Each row is a point on a landscape with many valleys, with its height.
A ball rolls from a point to the lowest of its 2 nearest points, and stops where none of them is lower. Distance is the straight distance between rows; heights are no part of it.
Nole height 3.39: [ 44 104 175 153 143 151 154 166 184 122 167 169  95 114 155 113  86 128
 159 149]
Bonor height 2.73: [187 140  51  92 105  87 108 135 124 127 136 133 154 122  95 123 152 119
 156  91]
gapam height 6.87: [117 161 133 170 152 117 135 128 129  73 116 126 105 154 151  86 174 144
 164  76]
mipak height 5.43: [101 132 121 185 153  90 181 151 182 173 128 137  94 168 127 133 137 116
 100 136]
noge height 4.18: [109 129 156 152 146 120 165 151 149 155 185 162  87 156  94 104 103 107
 135 114]
Fol height 3.57: [ 58  54 194 152 148 134 164 159 171 140 164 146 106 119 156 117  79 134
 139 179]
dif height 2.67: [ 75 162 158 107 182 113 110 135 187 147  99 142  83 129 137 144 152 157
 154  95]
foto height 4.91: [192 127  70 136 123 100 121 106  92  76  94 120 164 122 140 127 125 132
 123 100]
reret height 4.83: [100 161 115 138 108 183  94 107 142 130 100 107 144 104 153 132 209 160
 143 174]
ses height 4.28: [143 119  64 129 102 112 116 133 152 123 164 179 189 111  82 113 127 128
 193 158]
Bufa height 1.92: [136 174 145  76 117 160  97 146 118 136 174 144  99 137  91 121 102  90
 138  79]
gokir height 1.96: [156 172 121 123 103 176 117 118 129  89 121 140 152 138 119 123  97 107
 155  81]
tedu height 4.60: [ 84 155 105 108 121 176  98 122 161 173 119 102 150  98 122 143 208 158
 130 194]
Mened height 4.20: [152 121 153  90  86 162  94 155  70 140 196 110 110 104 111  91 124 105
 109 166]
mez height 2.85: [163 148 103 158 108 128 137 136  88  81 146 136 153 139 108  69 151 118
 141 119]
Nize height 6.68: [104 151 176 173 137 151 144 132 110  82 115 117  90 136 179  86 146 137
 142  97]
butu height 3.28: [147 170 124 127  90 215 108 103 130 164 111  93 149 140 105 154 131  86
  96 144]
melu height 6.32: [ 90 117 135 155 122 178 152 127 185 125 139 175 137 143 134 143  49  96
 142 127]
zila height 1.87: [175 151  90  53  70 155  68 129  95 124 145 119 147 107 118 131 103 105
 128 130]
tagob height 2.20: [ 37 122 171 133 150 150 109 118 190 126  98 149 106 110 195 151 104 162
 160 132]
Rini height 1.61: [115 108 110 164 128 117 134 103 124 117  79 113 162 112 162 128 162 170
 123 168]
galak height 2.99: [ 98 149 158 105 168 104 132 132 164 128 110 140  94 141 143 166 115 134
 148  57]
Paget height 7.43: [120 109 117 112 146  81 133 146 137 112 146 158 145 126 110 104 117 150
 178 121]
zifo height 7.20: [119 149 124 139 143 139 109  99 134  82  90 132 131 124 156 133 137 154
 155 106]
reko height 5.73: [ 93 148  89 185 156  96 169 135 206 143 111 160 133 161 133 153 142 121
 130 129]
sipep height 5.45: [143 108 140 155 119 140 132 155 103 154 191 160 110 142  87  87 126  96
 107 172]
leful height 3.14: [122 104 111 161 142  97 167 118 150 165 106 123 154 130 121 156 120 140
  95 162]
tosub height 5.08: [ 99 154 132 180 146 116 165 164 179 197 159 138  74 163  94 116 163  92
 102 144]
Zazof height 3.42: [138 107 124 187 132 136 180 111 143 158  79  99 133 138 156 159 117 123
  70 163]
Topo height 3.52: [167 156  61 119  83 120 102 126 129 114 156 153 181 123  87  95 150 110
 178 124]
mimid height 2.44: [106 159 158  75 106 181 102 160 116 123 194 138  92 114 102  97 125 114
 149 111]
Lop height 3.99: [155 141 126  52 127 127 112 120 106 149 118 100 116 118 124 182  99 116
  99  98]
Vog height 1.85: [ 88 102 156 134 152 140 144 103 170 165  65 114 108 116 190 210 100 143
 105 148]
zeram height 1.21: [115  94 148  89 135 146 137 110 140 138 109 114 139  97 147 189  75 144
 124 147]
ref height 7.88: [158 172  91 156 148 106 137 110 117 122  82  97 115 150 124 135 202 126
 111  87]
zubu height 3.77: [162 136 136  54 106 166  99 127  90 169 154 109 117 118 112 156 101  91
  83 123]
zifu height 2.03: [197 173  73  92  88 121  89 130 108 118 135 128 143 142 103 115 128  96
 131  84]
fod height 2.75: [159  72 117 147 101 141 159  98  90 127 109 102 168 107 150 142  98 129
  76 201]
zuko height 2.02: [124 116 116 179 135 102 165 121 119 106  90 101 128 138 148 114 166 149
 109 133]
Kezo height 4.09: [ 85 103 161 177 146 109 138 138 131 113  94 121 111 127 184 105 175 162
 138 165]
Bok height 3.38: [183 155 125  84  82 167  78 133  81 162 155  98 112 130  98 134 137  86
  78 149]
lup height 5.81: [160 132 158 140 107 133 122 153  87 124 187 135 105 142 106  85 118  94
 110 124]
tela height 6.57: [116 133 175 152 112 177 143 122  95  71 135 112 116 117 168  92 111 137
 128 115]
Kesi height 2.68: [154 179 106 148 100 154 117 126 132  89 132 135 151 147 105  90 157 109
 151  93]
fal height 3.15: [ 65 125 194 128 132 167 136 146 151 103 174 153  98 109 134  90 106 141
 173 129]
divem height 4.52: [141 102 151  66 105 135  87 173 101 159 204 144 123 101  86 106 124 114
 120 162]
sebe height 7.75: [136 121 116 134 132  81 141 162 124 131 172 150 117 137  77  94 143 124
 142 130]
Zok height 2.83: [ 99 128 182 101 131 153 131 158 118 124 204 145 105 120 105  95 102 123
 145 134]
puz height 7.51: [168 164 116 139 140 144 132  95 114 124  73  92 111 147 144 169 132 112
  74  68]
gef height 2.17: [136 127 121 150 126 108 134 127  91  75 126 121 147 126 132  86 181 163
 149 134]
Bota height 0.87: [132  85 153  73 132 164 105 110 108 145 115  94 150  67 159 174  93 139
 108 182]
zemuz height 2.74: [153 170 124 112 115 137 111 141 135 133 175 175 121 162  73 110  87  80
 138  77]
vunid height 3.74: [140 110 161  39 133  81  78 129  93  93 123 119 125 113 151 130 125 171
 167  93]
zugo height 2.71: [157  81 134  84 117  95 127 138  91 125 140 125 150 109 125 138  92 125
 122 151]
gurif height 3.85: [162 163 133 105  71 182  88 128  71 125 167 105 130 121 109  90 147  91
 112 158]
pev height 2.39: [ 60 156 161 130 146 152 111 126 194 137 111 153  86 113 161 160 142 142
 167 112]
fuga height 4.96: [146  98 135 108 119 101 111 167  94 183 190 138 114 125  71  96 141 109
  99 183]
zedez height 3.75: [ 86  37 190 148 165  95 168 135 159 144 131 130 128 130 168 131  91 165
 136 192]
tomom height 7.34: [137 157 135 139 135 138 139 113 127 108  96 119 115 145 147 142 124 124
 119  82]
deku height 3.29: [115 123 173 100 168 102 146 128 117 146 115 123  92 146 141 184  87 125
 125  64]
vomep height 1.55: [ 94  87 158  94 148 125 141 109 163 193 101 104 126 112 146 209  84 149
 101 156]
daroz height 4.59: [167 130  98 115 135  94 111 126  98  72 126 125 140 124 131 105 125 143
 156  64]
Sato height 4.80: [102 100  77 138 122 123 138 123 188 129 155 196 190 112 100 125  94 137
 184 171]
naz height 6.44: [138 119 158 151  98 186 144 110  83 107 141 110 134 119 153 109 101 120
  99 160]
Radi height 2.32: [146  64 106 136 118 117 145  95 114 145  96 103 188  96 130 156 130 164
 100 211]
nud height 7.68: [153 177  84 140 152 130 115  90 135 112  51 105 125 136 143 154 169 128
 116  67]
rukor height 8.45: [106 123  96 179 123 119 143 140 164 178 157 157 137 144  79 114 159 102
 112 180]
maz height 2.04: [ 58 120 171 119 147 160 102  90 184 143  63 120  98 103 209 191 107 152
 133 149]
masi height 3.33: [166  92 127 113 128  96 116 108  72  61  96 127 158 110 167 139  91 151
 145  93]
zekal height 2.72: [179 162  96 105 102 163 117 108 112 164 107 100 136 141  95 167 128  83
  78 132]
debad height 7.05: [106 138 116 173 141 122 121 120 146  55 102 153 129 137 167  89 134 155
 168  75]
Bunis height 7.99: [155 161  72 166 133  97 148 135 131 140 115 111 140 176  95 108 200 105
 118 111]
sibo height 2.86: [119 113 114 147 167  60 155 125 161 167  83 111 119 145 132 156 156 154
 115 137]
tesef height 4.32: [ 80 127 164 149 153 102 119 131 139  93 105 132  91 130 160  90 198 172
 163 131]
nuf height 3.06: [173  81 115 119 106  92 134 119  67  83 127 122 168 122 149 136  81 124
 120 129]
Leda height 3.93: [128 132 165  61 146 104  96 143 100 104 140 126 107 129 138 140 108 153
 148  50]
Kunaz height 7.22: [108 119 128 148 155  87 143 135 141  68 127 162 142 131 136 100 123 160
 177  91]
Bufu height 2.42: [ 97 117 122 170 169  78 151 131 157 113  97 125 103 145 156 138 152 151
 125 109]
Peg height 4.61: [100 129 153 170 150 133 158 164 160 196 167 156  74 175  94 127  98  83
 100 130]
zit height 6.15: [108 128 119 128 137 138 143 112 182 127 122 191 151 133 117 163  45 109
 156  99]
Madup height 2.61: [127 120 122 117 127 128 141 123 130 161 129 117 125 120 100 137 136 123
 100 149]
boz height 7.19: [117 171 109 152 143  96 140 150 129 105 141 132 109 156 104  79 192 143
 156  91]
Labeb height 3.90: [ 85  69 182 148 155 111 150 139 137 144 111 100 120 115 174 121 135 172
 125 188]
Milag height 6.08: [172 111 152 131  91 147 140 143  51 114 162 122 112 137 129 103  83  86
  84 126]
kidu height 3.65: [133 122 168  80 141 108 137 141 108 174 142 104  91 133 120 172  97 109
  86  99]
bevib height 5.29: [184 131  76 152 157  87 144 106 118 113  83 111 154 154 131 147 124 115
 101  75]
viv height 3.58: [127 134 143 129 127 129 124 157 139 147 193 183 101 144  65 122  74  89
 138 111]
Dide height 7.58: [167 146 101 163 136  78 155 144 101 117 150 119 118 168  92  74 182 117
 130  93]
kemo height 4.24: [110 176  87  99 110 203  93 106 171 184 123 119 163 106  91 156 177 126
 133 170]
mozi height 1.95: [118  79 139 124 124 133 123  99 116 117  88 104 168  87 172 146 127 171
 118 197]
tufu height 2.10: [155 144 114 134 126 129 154 118 115 163 110  94 120 146 112 152 140  98
  73 127]
vel height 1.41: [172 185 103  82  81 169  78 121 109 109 137 132 150 118 117 130 112 105
 144  84]
ribe height 4.67: [111 150 120 144 155 100 103 115 122  94  88 111 106 121 143  93 227 177
 160 115]
sizi height 5.92: [113 116 118 142 157  92 165 117 166 127 115 159 137 146 133 163  66 124
 130  89]
Mati height 1.64: [127  96 137 131 119  98 136 146  90 110 156 119 144 107 119  73 188 165
 146 180]
Reme height 6.28: [147 100 149 124 102 167 134 129  85 132 158 120 131 113 128 140  65 105
  95 143]
Kaz height 8.09: [127 142 112 164 115 112 136 147 130 145 162 136 118 148  76  84 179 114
 124 151]
Mifo height 3.78: [126 181  95 118  97 220 101 106 174 181  97 106 163 131  93 164 136  89
 116 170]
giti height 5.65: [147 114 103 137 163  90 156 120 140 143 102 129 130 151 118 170 100 115
 103  75]
kined height 5.00: [ 86 152 110 142 132 144  87  98 134 116  67 112 115 122 166 122 217 169
 152 142]
naf height 1.19: [112  84 135 154 121  97 145 122 114 117 124 109 161  99 154  94 168 179
 129 199]
veren height 2.31: [179 102 113  65  88 127  91 145  82 134 157 119 145 105 121 118  94 115
 117 149]
Vekim height 3.56: [152  95 129  72 142  89  97 121 104  72 113 141 164  94 154 133 101 176
 176  96]
gaveb height 4.22: [143 142 132  92 151  90 122 143 128  98 145 143 113 134 111 122 111 126
 154  56]
kera height 3.07: [143  86 101 172 111 153 165  94 122 163  91  93 160 123 154 168 106 118
  52 202]

For each start below, name the point where the ball stops.
vunid -> vel
Milag -> Bok
tesef -> Bufa
zit -> vel
Lop -> Bota
reret -> tufu
ref -> gapam
mipak -> Bufa
rukor -> Bufa
